Points on a hilly landscape, in no order, each with its height.
A climber steps from a point to the highest of its 3 nearest points, and stops where none of them is higher. Distance is the straight distance between rows; heights are no part of it.
seb height 517: [ -7  10   4 -24  -9   0  10  10  -4]
kuzup height 168: [ 12 -20  -6  30   7 -20   2  -5 -20]
fadug height 648: [-31   6  -4 -12 -28   3 -10 -13  28]
zam height 47: [ 17 -12  -2   5   6 -18   7   2 -25]
Paze height 534: [-15  12   7 -21 -14   6   4   7   2]
lok height 322: [ 0  0  5 41  5  4 -7 -1 12]
novol height 263: [ 14  -7   1  17  15   7 -11 -15  17]
gusi height 255: [ 7 -7  4 34  8  3 -7 -7 15]
rufud height 243: [ 12 -12   4  33   5  -5  -5  -9   4]
fezu height 392: [ 17  -5  -3  -4  17   8  -7 -14   6]
nito height 574: [ -4  -2  -4  -8 -10 -26  15  19 -30]
Suno height 520: [ -9   4  -2 -10 -14 -18  13  22 -23]
tufu height 406: [ 21  -7  -2   2  13   5  -2 -11   4]
nolu height 453: [ 18  -5   1 -12  12   5   1  -6  -3]
Zodiz height 430: [  2  -4  -5  22  17  18 -19 -15  29]
gitur height 483: [-10  17  -1 -31   2  19  -2   2   4]
zini height 268: [ 14  -5 -12   5  24  18 -15 -22  22]
gase height 317: [ 14  -2  -8   3  23  14 -12 -20  17]
tunu height 344: [ 17  -8  -2   9  19   7  -9 -18  12]
dupo height 525: [  5  -8  -3  -4  -1 -19  13  10 -32]
toz height 635: [  9  -6  -8  16  21  15 -14 -19  25]
parel height 405: [ 11  -5   2  -6   1 -18  11  10 -27]
reb height 225: [ 16 -13   2  22   9  -6  -4 -10  -1]
lelov height 595: [-30  11   1 -16 -24   7  -6  -3  21]
mon height 500: [-10  14   2 -24  -7  11   1   6   5]
Kunal height 269: [ 1 -8  6 42  2 -5 -8 -5  6]
sekil height 218: [  6 -17  -2  41   3 -14   0  -6  -7]
bedif height 580: [ -1   8  -2 -30   5  16   1   0   1]
Mag height 556: [  1   5   2 -11 -12 -14  15  20 -24]
Dilif height 226: [ 16  -9   3  -1   8  -9   7  -1 -13]
mupi height 555: [-24   8   7 -12 -31  -5   4   8  14]
Navi height 201: [ -7 -12  -1  50  -3 -10  -5   1  -5]
liti height 528: [-19   9   5  -7 -23 -12  10  19  -4]
dite height 533: [-23  18  -4 -29  -8  17  -3  -1   8]
pober height 578: [-29  18  -3 -22 -18  14  -6   0  18]
nur height 627: [  1  -2  -2  -8  -7 -20  12  19 -32]
mivev height 86: [ 20 -13   0  13   8 -11   6  -6 -13]
kagav height 464: [-17   5   1  -7 -26 -23  12  26 -20]
som height 475: [  2   0   2 -10  -4  -9   9  14 -21]
Furon height 451: [ -2  10   3 -26  -2   8   5   8  -2]
fere height 570: [ 12  -5 -13  -7  25  18 -11 -20  15]
buze height 540: [-20   9   8 -14 -24 -10   9  16   1]
gek height 157: [-19   2   7  50  -4   0  -5  14  -6]
Ziz height 391: [ -2   2   6  39   5   8 -13  -2  21]
Lika height 481: [ -2  10   5 -22  -3   2   9   9  -6]
Midu height 361: [  7   5   3 -22   4   6   4   5  -7]
keb height 561: [  3  -2   0  30  14  12 -13 -10  26]
nafe height 91: [ 15 -15  -1  18   7 -18   5  -1 -22]
detuv height 261: [ 11  -5   3  -9   4 -10  10   8 -18]
big height 420: [18 -8  2  3 11  0  1 -9 -1]
Simis height 487: [ 10   1  -6 -19  13  12  -1  -7   1]
dobuv height 573: [-28   7   4  -9 -31  -3  -2  -1  19]
moguf height 544: [-22  10   4 -19 -20   4   2   7  10]
malo height 489: [ 11   2  -9 -21  18  18  -5  -9   4]
kevag height 531: [-13  10   7 -22 -17  -2   8  10   0]
numu height 519: [  4   9  -6 -27  11  18  -3  -7   1]

Write out the way that a climber takes from each point below.
mon -> Paze, moguf, mupi, dobuv, fadug
big -> nolu, Simis, numu, bedif
kuzup -> sekil, rufud, Kunal, lok, Ziz, keb
malo -> numu, bedif

Call two points neighbours if one is among the 3 nearest of the other. Go from one point of each pair to the other, from neighbour to neighbour, staying as high as possible. Name the lowest point that can't be avoided.
bedif and nur -> kagav
bedif and fere -> fezu
bedif and fadug -> gitur
toz and keb -> Zodiz
